Each row is a point on a tangle of strands that fork, close into loops and nearly touch. The rows are in no order.
Points whose rows are less than 73.7 apart are linked; no others are. Some points are linked to none.
viv: [-18   3 -10  31   0 -14  -9 -31 -20   4  11  18   3 -14  26   2  -2   1
   2 -29  33  12  -5  -4 -28   5  -8  -8  -4  -6  -7]
kikar: [ 10 -17   2  40   0   0  -6  -4 -32   9  29  31 -15 -23  23   9  -5  -8
 -11 -32  12 -21  -9 -25  -9  -3  14  -2  21  11   0]
zodig: [ -8 -18  11   5  -1  27   9  23  13  21   6  21   5  19  20  22  15 -29
 -19  26  -5   6  -6  18  17   8 -22  17 -14 -13  -4]
guza: [ -3   9 -26 -12  15 -28  -5 -22 -15  -2   8 -45  -3 -14   2 -11  -8  20
  29 -12   4  11  13  -4 -26  -2  -9   8   9  11  -1]
lov: [  6  18  15  37  21 -28  28   3 -10 -12  36  23  -7  -7   9  45   7  -3
  -4  12  -9   1  25 -40 -20  19  18   2  27  22  -3]
Kepiz: [ 27   4  31 -20   1  30 -10  15   6 -26 -24  10  11   7   9 -22 -11  17
 -26   1 -20 -25   0   8  28  -4   1   0  -4   4  -6]
Rek: [  6   5 -11 -26 -15 -38   8  13   5 -11  -4 -34 -17  15  12   1 -11 -24
 -45  16 -24  -9 -15   5 -10 -24  -8  29 -15  13  10]
Sova: [ -6   4 -12 -39 -27 -20  25  -2  20   3 -16 -21 -27  22 -20   3  -3 -22
 -14  20 -21  -6  19  13  14  -3 -10  15 -21  20   6]
goguk: [-16   9   0  29  22 -12  46   6   1  -6  27  19   1 -12  -3  37  16  -9
  13  12   6  21  21 -27 -26  16  12  -3  11 -10 -11]
Keb: [ 30   8  -7 -24  11  11 -11  14   0 -33  -6  18   0 -14  19 -14 -30  -3
  -7 -13 -22 -10  -6  -1  19 -22  17   7  18  24  -9]
Timu: [  5  -7  -4  35   2 -38  21   8  -9  -7  31  39 -16 -24  30  33  -5  -9
 -22 -13   1   9  15 -41 -14   3  16  15  27  20  -7]
sedal: [ 14  16 -11 -12  13   4 -12 -15 -21 -11  10 -30   4 -24   2 -13  -6  32
  27 -17   3  -3   6 -11 -28   0  10 -11  27  16   8]
nubar: [-12   5 -16 -17  -6  -8  -3   5  -2 -18 -28 -35  25 -12  -4 -14   1  37
  29 -26  22  -6 -34   2 -18 -19   4 -25 -11 -23  -1]
Vubal: [  4 -11   3   1 -29  30   1  31 -31   5 -26  -3  -3   1 -51   4  -1   3
  16 -16  -1 -23  -9  20   9  -7  14 -10  -6   1   3]
vema: [-13  -6 -19   4  12 -12   7 -17  27  47   5 -11   3   9  21   3   8  -4
 -16  13   7  32 -12   0  20  -3 -36  15 -25  -4  -3]
puni: [ 22  10  14  27  18 -33  -4 -19  -5  -3  51  -7 -15 -12 -12  13   6  -4
  -2  24 -23  -1   8 -29 -15   8  10   5  53  22  23]
boko: [-15  -2  19  -7 -20  -9  10  25 -13 -20 -44   3  16  12 -19 -27 -19   2
 -25 -15  21 -22 -19  15 -12   2   6 -27 -17  -7  21]
gufit: [ 11   6  11  15  27  -6  19  12 -19  -8  31 -46  15   1 -15  20  21  -7
   2  41 -11   1   3 -27 -42  12  20  10  21   0   6]
ziso: [ 24  -6 -17 -14  -3   2   4   2   0  50   7 -57  -9   2  -4   8  10  16
   2   6   2  16 -17   5  16 -24 -23  25 -17  12 -15]
Muz: [  7  -9  11  14  -6   1   0  21 -18  -7  15   6   3   9 -10  10  -6 -18
 -13  29 -21  -5  14 -10 -11  11  18  15  17  14   2]
fudig: [ 22 -20  16  39   5  26 -12 -12   8  31  28  -9  -5  16 -37  12   9 -14
  13  23 -12  -7  17  -6  -2   6   6   9  22  17  11]
fibu: [ 14  -2  35  -1 -18  31 -24   2  -6  -7 -20  37  15  11  10 -25  -5  10
 -27  -7  -3 -10   9  15  28  21   8   4   8   3   1]
mokim: [  7   2 -16 -24  -2 -27  13  19  14 -37  -6  17 -18   7  20   6 -16 -27
 -21   9 -29  -2  -2  -8   9 -19  14  12  -4  19  -5]
zela: [ -4  -8 -13 -12  -9 -20   1   8  -6   1   9 -17 -13  11 -31  -1 -12  -9
  14  16 -30  12  35  10  -6  -4  -6  27   4  21   8]
dubel: [-23 -15  10  -6 -40  -9  -5   2  -2  -7 -21  36 -14   5  -8 -14  -4  -6
 -17 -35  25  -8   3  23   8  21  -8 -21 -18 -13  -1]
Nagil: [ 10  12 -15   1   8  21   3  -1   2   1   1 -13   9 -14  25   8   3  13
  11 -15  18   4 -32  -4  -9 -17  -5  -7  -7 -10 -21]
Leziv: [-32   0  -3 -22 -10  -1 -17  -7  40  -5  -2  51   1   9  13  -6  10 -16
   8 -16  -9   1  23  19  37  26  -7 -17 -12 -26   2]
Zava: [ 19   2 -12 -42  14   0 -12   3   8 -17 -14 -34   9  -3  -1 -26  15  38
  39   2 -13  -1  21   5   0  -6  -4   6  10  13  -2]
fovig: [ -3   2 -13  -4   5 -21   2  10 -30 -27 -17 -39  11 -17  -4 -27 -12  12
   9 -25  17 -15 -13  -6 -35 -16   5 -24  -4  -3   8]
Kar: [  8   5  -2  20   2   3  -6   4 -34 -20   2   3   5 -22  -1 -13 -15  -4
  -4  -6  -4 -23   0 -19 -24   6  24  -9  21  12   7]
rina: [ -6  -3  14  23 -17   6  -3 -14   3  31 -13 -22  -4  20 -45  -5   4 -11
   6   9  13  22  23  16  -6  18 -15   8 -14   6   9]
vor: [ 11   2  -1  -1   4   9 -23 -26  15  17   7  27  10   6  -2  -8  -4   3
  12  10 -20  19  50  10  31  11 -12  17  16  22   2]
Fad: [-14   9  -4 -17   2  19 -12  14  11  -5 -25 -32  31  -5   2  -3  23  33
  32  -3  14   0 -31  12   2  -8  -5 -30 -15 -35  -7]
dod: [ 33  19   4   0  12   5 -19   7  -2 -32  11  17   9  -4  35 -10 -15   4
 -15   2 -20  -7   4 -18   1  -1  16  10  31  20   0]
kelod: [ -1   0 -11  41 -19  26 -13 -16 -26  17  -5   3  13  -4 -14   8   7  19
  26 -27  31 -20 -22  -3  -9 -17  19 -25  15  -3   2]
kifas: [-11   9   2  19  25  -6  15  13 -23 -20   4 -35  17 -14  -2   7  14   3
   2  21   8  -3  -6 -24 -54  13  19  -9  14 -13  15]
Puba: [  0  -7  12   2   2  13  10  14 -15   3  -1 -43  18  15 -26  -1  14  -2
  -5  30  -3   0  -1   6 -25  11  -1   7 -11   1  10]
bute: [  5   4 -13   0   8  -4  21  12  -4 -21  13  60  -5 -23   7  20 -13  -9
  17 -11 -17   0  17 -20  -4   3  20   0  33  18 -15]
liv: [ -1  -9  18  32 -36  18  -3 -17 -20  26 -12   4 -11  14 -47  -3   3   8
   3 -19  25   6   8  21  15   4  -5  -1  -7   4   6]
limag: [  9 -21  10  45   5  12   6   1 -20  10  40  43 -21  -5   0  33   3 -10
   2  -9   3 -21   5 -29   4  -6  25  -1  31  20   1]
zeg: [ -4   4   0   5  -1  43 -21   1   2   4 -23  -1  34  -8 -11   1  13  33
  41   2  14   0  -6   9  17   0   8 -30   6 -24  -1]
Tud: [  5 -20  17  19  -7   7  -2   3   5   9  17  19   0  29  23  10   9 -30
 -41  22  -4  13   5   2   3  16 -16  34  -4   9   6]
votur: [-15  11 -34 -31  11 -15   5 -10  10 -24  -6  10  -2 -20   3  -9 -19  -4
  27 -22  -9  16   8  -1  -3  -7  -4 -11   2   8  -9]
Fumin: [-17  19 -12  16  19 -28   7 -19 -12 -11  17 -13   4 -18  33   3  -7  -6
  -4  -8  11  18  -7 -14 -48   5  -3   4   3  -4  -3]
furak: [ 20   0  45   9 -22   9 -32 -21 -22   3 -15  16  14  -6   7 -26 -12  40
 -23 -13  21  -8  -1   7  17   5   9   1   3  -4  -4]
naz: [ 11  -4   2  20  17  44  12  20  -9  11  27  16   5 -11  11  34   9 -11
   9  10   3 -15 -23 -15  -6 -12  19  -1  24   2 -15]
Nono: [  2  -9   7   3 -19  -4  -5  20 -18 -25  -9  36  -3  13  -3  -3 -13 -22
 -24  -3 -16 -11   8   2   0   8   9   9   3   9  -4]
dis: [ -8  20   0 -15  23 -20 -13  -1   0 -47 -12  -7  23   2  34 -22  -7  -3
 -20   8  -9  14  -5 -10 -31  11   1  -4  -3   0   9]
posa: [  5   5  -3 -18  -5 -37  -1 -12  -9  -7 -16 -51 -10   2   3 -21  -7  21
 -24  -5  11  -1 -19   2 -14 -13 -17   9 -23  -4  -9]
fisi: [-15   3  13  19  -9  34 -15   3  -3   5  -8  20  28   7   7   4  14   4
  16  -2  19  -5 -20   9  -6  13   7 -23   0 -28  -1]
nuned: [ -7   8  -1  -1  21  25   3  18   5 -34  -6  26  25 -17  29  -3  -2  -6
   9  -9   6   2 -27 -10 -17   2  17 -24   5 -24  -9]
Tifil: [ -6  -8 -22  27   1 -40  24  -2 -12   3  18  30 -21 -15  38  12 -12 -23
 -18 -31   2  12  -8 -23 -16  -6  -4  12  -2   9  -4]
sirag: [-30   9  17 -26 -27  -4   8  -9  25  -3 -25  10  -8  23 -14 -14   8 -12
 -20   8   7  -5  10  22  13  35 -10 -17 -22 -21   9]
budoz: [ 20   1   3 -29   2  21  -8  21   1 -42 -31  39  10  -1   3 -18 -17   3
  -5 -17 -14 -20 -14   8  23 -11  18 -11   0   4  -9]
Teni: [-16 -15   3   3 -10  18   7  12  36  30   6  31 -10  28  -3  16  22 -29
  -6   5   1  19  13  19  38  16 -33   2 -20 -10   6]
musi: [-20  -7  15   8 -35  11  -7 -15   3  18 -20  33 -13   7 -28   0   6   9
   6 -28  26   6   6  28  33  10 -12 -16  -9 -10  -4]
dupo: [-13   5 -19  -1  29  23  19   1  22   8  15  -3   2  -6 -20  26   9  -5
  56  21  -7  25  32 -12  -7   5   3   4  23   4  -1]
Lebiv: [ -5  14   3 -40  -1  -7  -1  -8  43 -25 -28   3  11  -6   7 -22   3  26
  -2  -4  15 -14 -14   9  37  -7   1 -25 -37 -50  -1]
rov: [ -1   6   6 -41  12 -24   2 -17  24 -45 -39  -8   8  -1  11 -21 -10  15
 -31  -7  20 -14 -20  -3  16 -19   2 -21 -31 -24   4]
pagub: [  1 -10   8  23  16  38   3  12   8  20  20   4  16  10  10  25  21 -20
  10  27   2   4 -13  -5  -1   1  -3   5   3 -16  -6]
Nef: [ 13  10 -16 -31  17 -11  -4 -14  24  -5  -9 -13  -7 -14  26 -24  -8  39
   8  -7  -7   8   0   4  35 -32 -14  11 -10   9 -17]
falit: [ -8   0  -2  17  25  32   5  -6   2   7  21  -7   7  -8 -38  21  21  -1
  52  21   2  -4  10 -19 -20   5  17 -16  26   3   7]
Nogem: [-34 -13 -19   1 -11 -37  36  17  -2   0  -1   4 -26   6 -11  19   6 -40
 -13   7 -10  -4  -3  -1 -10   0  -1   4 -29 -16  -3]
lago: [ 27  -4  10  -2 -11  16  -3  20 -14  22  10  -5  -4   1   8   2 -12  -6
 -21  -3  -5  -3 -22   9   4 -15  -5  21   0   5  -6]
Nup: [ 21  -4 -13   6 -24 -24 -14 -23 -18  29   9   8 -23   2 -26 -11 -22   6
  -4 -15  -8   9  27  14  14  -9  -9  29  11  30  -1]
keme: [-20   5 -19 -41   2 -23  12   0  23  -3  -1 -31 -12  20  -1  11  12 -18
   0  39 -28  10  16   7   0   1 -18  17 -16  15   7]
puge: [ 14   2 -23   0  15  34   8   7  16  39  12  -3   9 -14  25  24  12  14
  20  -9   7  10 -32  -2  27 -27 -12  -1  -6 -12 -11]
Lufeg: [-46 -13  -7   5 -23 -31   4 -13  -4   5  -7  23 -17  10 -11  -8   0 -18
  -5 -21  14   4   6  14 -17  18 -18 -12 -32 -19   6]
nikar: [ -1   4  17 -27  -8   8  -1  -3  18   9 -20 -28 -11  15 -16 -10   8  17
   1  13  -2   3   9  17  29   5 -19  12 -19  -4   0]
Rimit: [ 18  -7  -2   7  12   8  16  13  18  25  30  -2  10  12   1  29  13 -17
  -2  43 -20  19  10 -14  11  -4   4  26  16  21   5]
depa: [ -1 -15   8  14 -16  33  20  35 -21   5  -8  -2  -1  12 -37  21  14 -19
  14  16  -6 -13   0  15  -3   2   9  -1  -7  -7   0]
Mebiz: [ 44  14   5 -27   4   6 -24   6  14  -1  13 -34   4   4  21 -13   4  33
  -8  20 -20   0   9   8  18  -4 -13  36  14  13   1]
Sabef: [-11  -4  -8  -8 -20 -13  -8 -14 -15  10  -9  14 -21   9 -33 -13 -15  -2
   6  -4 -10   9  31  19   9   8 -13  11  -3  25  11]
san: [-26   2  27   9 -44  17  -8  -3   4  14 -38  18  16  16 -37  -3  18  24
  22 -14  26   5  -8  29  24  10   3 -33  -8 -27   8]
kubet: [ -6  -3  12  38   7 -23  18  19 -39 -20   3 -19   5 -12  -2  10  11 -17
 -27  14  -1 -11  -3 -28 -39  16  19   0   2 -15   8]
Mobo: [-24   2   2  -1  -8 -11 -16 -18   0  -7 -23  22  33 -15   2 -27  -4  42
  29 -28  20   9   1  12   4  -8   7 -32  -4 -21  -1]
bege: [ 14   4  20  35  30  12  18   6 -25   4  28  -3 -15 -12  -3  30  15  -4
   0   8  -2 -32 -24 -29 -22  -2  28  -8  28   2  -1]
midis: [-28   3  -2 -34 -31  -7   4  -5  47  10 -16  34 -24  24 -15  -1  -1 -27
  -8 -14   7  -9  18  23  34  31  -6 -19 -20 -26   6]
Fogu: [  6   4  -5 -42   4 -29  12  26  10 -66 -18 -20 -10   8   7   1  -7 -25
 -16  22 -27 -13  -6  -7 -15 -20  16   8  -3  13   6]
toza: [ 19   6  14   7  21  23 -18  -5  -7 -18  27  30   8  -4  22   7   2  -9
   3  21 -21 -10  18 -18  -6  18  23   0  41  19  10]
Kadi: [  0  11  17 -34 -16  16  21   7  34   9 -33 -30 -11  13 -11   0  16   8
  -6  18   6 -13 -21  23  37  -2 -12  -7 -29 -28 -13]
merip: [ 14  -1  13 -23 -31   2  -1  18  -6 -16 -21  32 -24  18 -18 -10 -21  -9
 -23 -10 -23 -14   9  21  27  -2   9  13   7  27   3]
renam: [ 27   5  -6  33   7  -2   7 -11 -18  33  41   4 -24 -31  21  20 -10   2
  -2 -28   1  -6 -17 -25 -12 -20  13  -1  32  20   3]
divim: [ 11  -3  16  27  28  22   8   8 -17  -1  24 -15   3   1 -34  18  13  -7
  14  26  -5 -19   2 -18 -26   6  27 -14  27   3   9]
rera: [  2  10   7 -32 -31 -22   3 -14  12   9 -19 -26 -31  15 -19 -16 -11  12
 -27  12  -5  -2  13  16  28  -1 -15  26  -9  21  -1]
Mabi: [ -3   1   5  37   0 -33  -6 -17 -31  -8  17 -20   2  -4   9  -4  -1 -13
 -27   5   3   3   0 -18 -36  14   2  12  -3  -6   9]
gitep: [ 19   6  14   4  -4 -13 -31 -18 -19   7  -9  -2   7  -6  24 -18 -17  18
 -26 -13  11  -1 -10   0   7 -11   6   8  -3   6 -19]
pofeb: [ -5   4  -3 -36 -24   0  31   6  30   0 -19 -15 -16   6 -11   5   1 -14
 -19  -7  20 -25 -26  21   9  -8  -2 -15 -31 -31 -11]
gefi: [  8  17   6  26  29  26 -10 -33   2  18  28  -7   8 -15  16  12  12  17
  19  -5  24  -9 -24 -14 -15  -5   5 -19  21   6   2]
muza: [-26 -16  -3  23 -20 -15   4 -11  -5  27  -1  -1 -15  16 -26   2   4 -22
  -7 -13  17  17  13  18  -9  17 -24  10 -26  -1   8]
tepa: [-41   1 -21  -5  11  -5  -6  -6  10  -1   1 -27  16  -1 -19  -4  17  -1
  45   9   9  17   7   9 -22  23  -8 -22 -14 -21  11]
kapad: [ 14  -3  13  26  -3 -14 -23 -15   6   8  29  14   5   9  41   4  -2 -19
 -45  18   0  10   3 -12  -5  12 -11  24  13  17  10]
dema: [ 17   8  31   0  -4 -13 -20 -19 -14  12  -7 -35   5   4  18 -21  -8  31
 -33   6  14   4 -15   9  -1  -3 -15  15 -20 -16 -10]
Mozor: [ 39  -1  -3   0  15  18 -11   2  -4   9  31 -40   0  -2 -13   8  13   4
  17  24 -13  -6  -4  -9  -8  -7   0  15  30  14   4]
zuru: [  6  -6  30   9 -14   0 -13  13 -28 -15 -24  -3  22  10  10 -28 -13   5
 -38  -8  15 -19 -23   0 -16   7  11 -11  -7  -3  10]
Toz: [-13   8 -16 -10  10 -36  39  28  17 -21   8  12  -8  -4  26  26  -1 -20
 -13  21 -25  15  -8 -18  -8 -13   9  18  -1  11 -11]
zofu: [ 12   2  17 -22 -33  11  10   9   3   5 -24  18 -28   8  -7  -9 -16   5
 -31 -17   2 -19 -12  27  42 -11  -7  11  -8   6 -13]
dodi: [ -5   2 -21   4   4 -39   8  -6  -4 -16  -2  10 -15 -13  34  -3 -20 -16
 -27 -36  11  10 -27 -13 -16 -20 -11   1 -16  -3 -16]
Vab: [ 15 -19   9  26  -7  13 -25 -22 -32  14  21  18  -8   6 -22 -12 -11  -1
   3 -13  -5 -16  21   1   2   5  16  -5  27  25  13]
daf: [  0  -8   7  19  -1  19 -14   5 -10 -19 -10  18  23  -2  30 -12   0  -5
 -19  -4  14 -11 -21  -3 -18   9   1 -12  -3 -13  -4]
gugad: [-22  -6  -2  47   7   0 -11 -43  -3  21  20   9   8  -1   1   4  11  -8
   6 -13  27   8   7 -12 -27  10  -2 -10   6   0  13]
mesot: [-17  -4  11 -35  -6  12  16  32   7 -22 -29  -3   5  19 -13  -2   3 -28
 -14  19 -19 -12 -16  17  -1  15   3 -17 -14 -17   6]
nug: [-17  -2 -28  -2  -4   2  21  13  -2   8  -3  -1 -14  -3 -15  19   0 -10
  27 -12  -2   5 -16   7  -3 -14   0  -3 -17 -11 -12]
fesi: [ 10   3  -6  -7   9   6 -21  -6  -2   2   7 -12  10   7 -15 -10  -2   3
  21  21 -16  13  40   4   4  12  -5  20  17  20  13]
Nota: [ 32  22 -16  -9  21   7   2   2 -15 -35   2 -15  -9 -36  15  -9 -25  20
  18 -33  -1  -5 -11 -15 -17 -15  15 -10  31  16  -4]
depu: [-20 -15  11  21  -8  22   7  23  -6   4 -14 -18  15  22 -42   5  20 -23
   9  23   4   0   7  10 -23  20   5 -19 -13 -21  15]
vasit: [ 21   3 -12 -29  13   4   3  23  -4 -13   5 -41   1  -1  -1   0   3   9
  19   8 -17   1   3  -1  -8 -10   0   8   9  11  -3]
pazit: [-13  -4 -22 -52  12 -30   7   6  17 -37 -18 -30 -10  13  -1  -7   1  -6
   1  21 -22  -9  11  -2 -13  -9  -5   9 -15   8   7]
Todis: [  9  15  24  -6   7  23 -28  -8  23 -13 -11  16  18  -4  17 -26   6  39
  -1  11 -15  -4  25   2  42   9 -11   5 -15 -23   1]
Zumo: [ 15 -13   6  34  12  48 -16 -22  25  36  23   8   4   7 -13  11  12  -5
  20   7   9  -1  14  -6  16  -1  10  -4  14  12   7]
Kefom: [ 34  -4  20  -2 -14  20 -19  29 -31 -11   8  -1   4   8 -20  -7 -13  -4
 -10  11 -25 -27   8   1  -3   4  13   8  27  19   5]
ket: [  0   8   1 -38   6  -4   5  -8  50  -8 -13  -7  -9  -4  22 -12   3  24
  -1   3  -6  -9   8   2  44   1 -22  -6 -36 -31  -8]
sukev: [-21  -7   5 -11 -12  -9 -17  -7   6 -18 -24  37  18   2   3 -26  -7   8
   1 -23  14  -2  11  16   5  14   1 -17 -13 -12  -2]
mus: [ 17   7   7 -41  12   1 -11  -1  20 -20 -18 -29   1  11   5 -19   7  33
  -1  24 -21  -4  19   8  25   6 -11  15  -5   7   4]
ros: [-33   1 -26  -6   0 -24  -2 -18 -14   3 -16 -26   1 -10 -27 -18  -2  20
  35  -4  11   6  12   4 -22   2  -8 -13 -11  -4  11]
nevor: [-30   0 -27 -33   1 -22  16   0  31   0  -9 -11  -9   1   4   6  -3 -23
  -6  -3   5  -4 -26  13   1  -8  -6 -23 -35 -31  -7]
memed: [-18  -7 -11   0   7 -20  39  32  -9 -12   4 -13  -4   5  16  24  13 -34
 -15  20 -15   3 -23 -11 -20 -11   1  11 -21 -14 -20]
kifuf: [ 27  -3   5  -7 -23  -5   3   7 -22  19 -13  -2 -29   3  -2  -5 -22   5
 -36 -33   2 -11 -26  13  23 -27  -3  15  -8   6 -19]
Zedib: [-14   0   7   9   1  18  -8  -7  31  33 -10 -20   9  20 -24   2  23 -16
  23  21   5  24  21  13  11  15 -29  -3 -22 -15   6]
Fup: [  9 -14   4  21 -11  15   9   0   5  59   8 -41 -10  13 -23  20  13  -9
   3   4   7  11  -8   7   7 -15 -21  11 -23   3  -7]
Bufo: [  9  -3  17 -27  -5 -20  -4  -5  -5 -21 -41 -29   3  -3  -7 -32 -11  24
 -25 -11  13 -11 -23   1   5 -14  -2 -10 -20  -3   0]
Sinik: [-18  -7   8  46  26   7   5 -27   1   6  35  31  -6 -10  19  25  14 -13
  12 -11  24   2  -1 -21 -25   6   9 -15  21  -1  10]
dimo: [  8  16   6   1  22  -1  19  15  -6 -55  -1  37   4 -24  22  17 -20 -13
   0  -7  -9   3  10 -29 -23   8  27 -18  28   8 -10]
sem: [-11  12 -10 -11   8  14 -14  -6  27   6   2  40   5  11  18  -4   2  -9
   8   9 -18  20  33  13  27  13 -12   5  -8  -1   0]
Defir: [ -4 -17 -36  13  18  -2  30  13  11  50  23  -5  -3 -12   5  37  15 -17
  11   9   5  39 -23 -15   3 -11 -14  13  -9   0  -2]
bina: [ 16  -1   9 -11 -19 -18 -20 -33   2  24  -5  18 -15   1  -2 -14 -25  23
  -4 -17  -7  19  27  12  44 -13  -8  26   1  24 -11]
refe: [-19  -8  -7  16  11 -10   8  11 -14 -45   3  34   9 -24  15   4 -13 -12
   6 -22   9   2  -5 -19 -30   9  24 -20   5 -17  -2]
kez: [-13  -4   8 -11 -24   0  13  19 -25  -5 -37 -15  -8   5 -48 -23 -14   3
  -8 -12   5 -16  -2  12  -3   1   5 -11  -5   6  18]
Neno: [  8  -1  -1  12  26  20   5 -12  -8   2  24  37  -4 -20  -2  16  -8  -5
  30   3 -13  -8  24 -16   2   9  28  -1  48  30   3]
Bulam: [ 12 -29  16  28 -12  41 -13   2 -23   9  19  43 -10   7 -17  15   3 -15
   6  -6   4 -21  17  -4   7   8  16  -1  22  17   7]
gume: [-21  15  -1  -7  14 -18 -16 -17  19 -25  -1  18  19  -1  46 -18  -2  -1
 -17   1   1  13   4   3 -10  13 -12  -4 -16 -16  -7]
Minu: [ 15  -2 -26 -36  11  -8   7   6  23  21  -4 -44 -14  -1  17  -3  11  30
  13 -10  -1   2 -15   8  22 -29 -23  12 -21   3 -18]
poki: [-41   3 -20   1  22 -17  15   0  17  -4  11  -2   2   0 -11   8  14 -20
  33  23  -5  32  19   1 -20  21  -5  -8  -5 -21   2]
fek: [-33  -1  11   8 -32  -6 -14  -5  -5  11 -38   9  38   3 -18 -15   6  39
  32 -22  33   0 -10  20   0   0   1 -36  -7 -33  13]
des: [  5   5 -11  23  -5   9  -9 -13 -24  17   4 -27   6 -18  -8  -1   3  18
  15 -15  20  -1 -17   3 -13 -18   0  -2  -2  -7  -6]
gimis: [ 45  14  -3  -8   9   5 -30  -5  -1  16  22 -13   4 -18  18 -13  -8  38
  -3  -1 -10  -6  -2  -6  21 -17  -6  19  30  14  -9]
pipo: [-20   9 -34 -22  19 -34  23 -10  26 -11  -9  -3 -14 -11  32  -1 -14 -14
  -7 -30  16   4 -29  -1 -10 -27 -15 -17 -27 -18 -16]
vata: [ 37   9  -6  11   6   2 -15 -21 -14  28  24  -4  -8 -32  17  -6 -18  22
  -1 -26   5  -8 -20 -12   6 -28   4   7  31  22  -7]
vop: [ -8  13  -3   4  11 -22 -13 -16  13  -5  10  15   4   6  56  -9  -3  -7
 -29  10  -5  25  11  -7 -10  10 -12  28   5   6   4]
baviv: [ 38 -10  17  16  21  27 -22  -8  -4  20  46  -5  -3   7 -16   6   3   1
   5  29 -16 -14  -7  -9   6  -1  11   0  39  22   9]
gal: [-18 -19   3  18 -13  39  -7  12  19  19   5  28   1   8  -9  20  16 -21
  24 -11   8  13   5  15  23   5 -11  -5  -6 -17  -4]
Kasi: [-21   1  -9  -7  10  -3  16  24 -13 -20  -4 -42  16   3  -7  -1  23 -11
   5  24   2   1 -15  -6 -38   7   1  -4 -15 -19  10]
ded: [  4  -5   4  -1 -15 -14 -18   1 -33  -7 -17  -2  -2   0 -33 -26 -23  10
  -5 -14 -13  -6  19   9  -9   5   5   0   4  20  14]
dule: [ -8   7 -23 -13  18   9   8  11  35  32   7  -3   3  -1  31  11   9   0
   2   2   4  16 -27   8  27 -13 -23   1 -27 -27 -11]
mav: [ -1 -12 -13  -5 -11 -21   7 -16  25  54  -3  -1 -18  18  -3   5  -4 -10
 -19   3  -3  31   3   9  32  -2 -28  23 -22  21   9]
kol: [ 12   2  -4 -19  -2 -10 -19 -26   2  17  -6   1   2 -18  -1 -25 -14  39
  21 -15   3  11  19   4  34 -20  -5  12   4  10 -18]
dosat: [-23  -8  -5  18   9  -1  15  10   3  -7  12  27  12   6  -1  23  13 -24
  12  24  -6  17  20  -4 -21  23   3  -1   2 -15  -5]

How many points has the smallest loop of links through each point below? Write none if it is on no loop.
nikar => none
dubel => 6
depa => none

A tip is a point with one link. Name the tips that can be reached along the links from each point below, in the order of the rows.
guza => Nogem, Vab, Nota, Zumo
vema => kelod, mav
musi => Zedib
Nono => lago, Kefom

A piece is all that can be reached along the links. How many separate loops has the piece of each point below (a circle has one, a figure eight two, a Y none), and how many tips (points with one link)?
Tifil => loops 0, tips 4
vop => loops 0, tips 8
Zedib => loops 2, tips 1
merip => loops 0, tips 2
Nagil => loops 0, tips 2
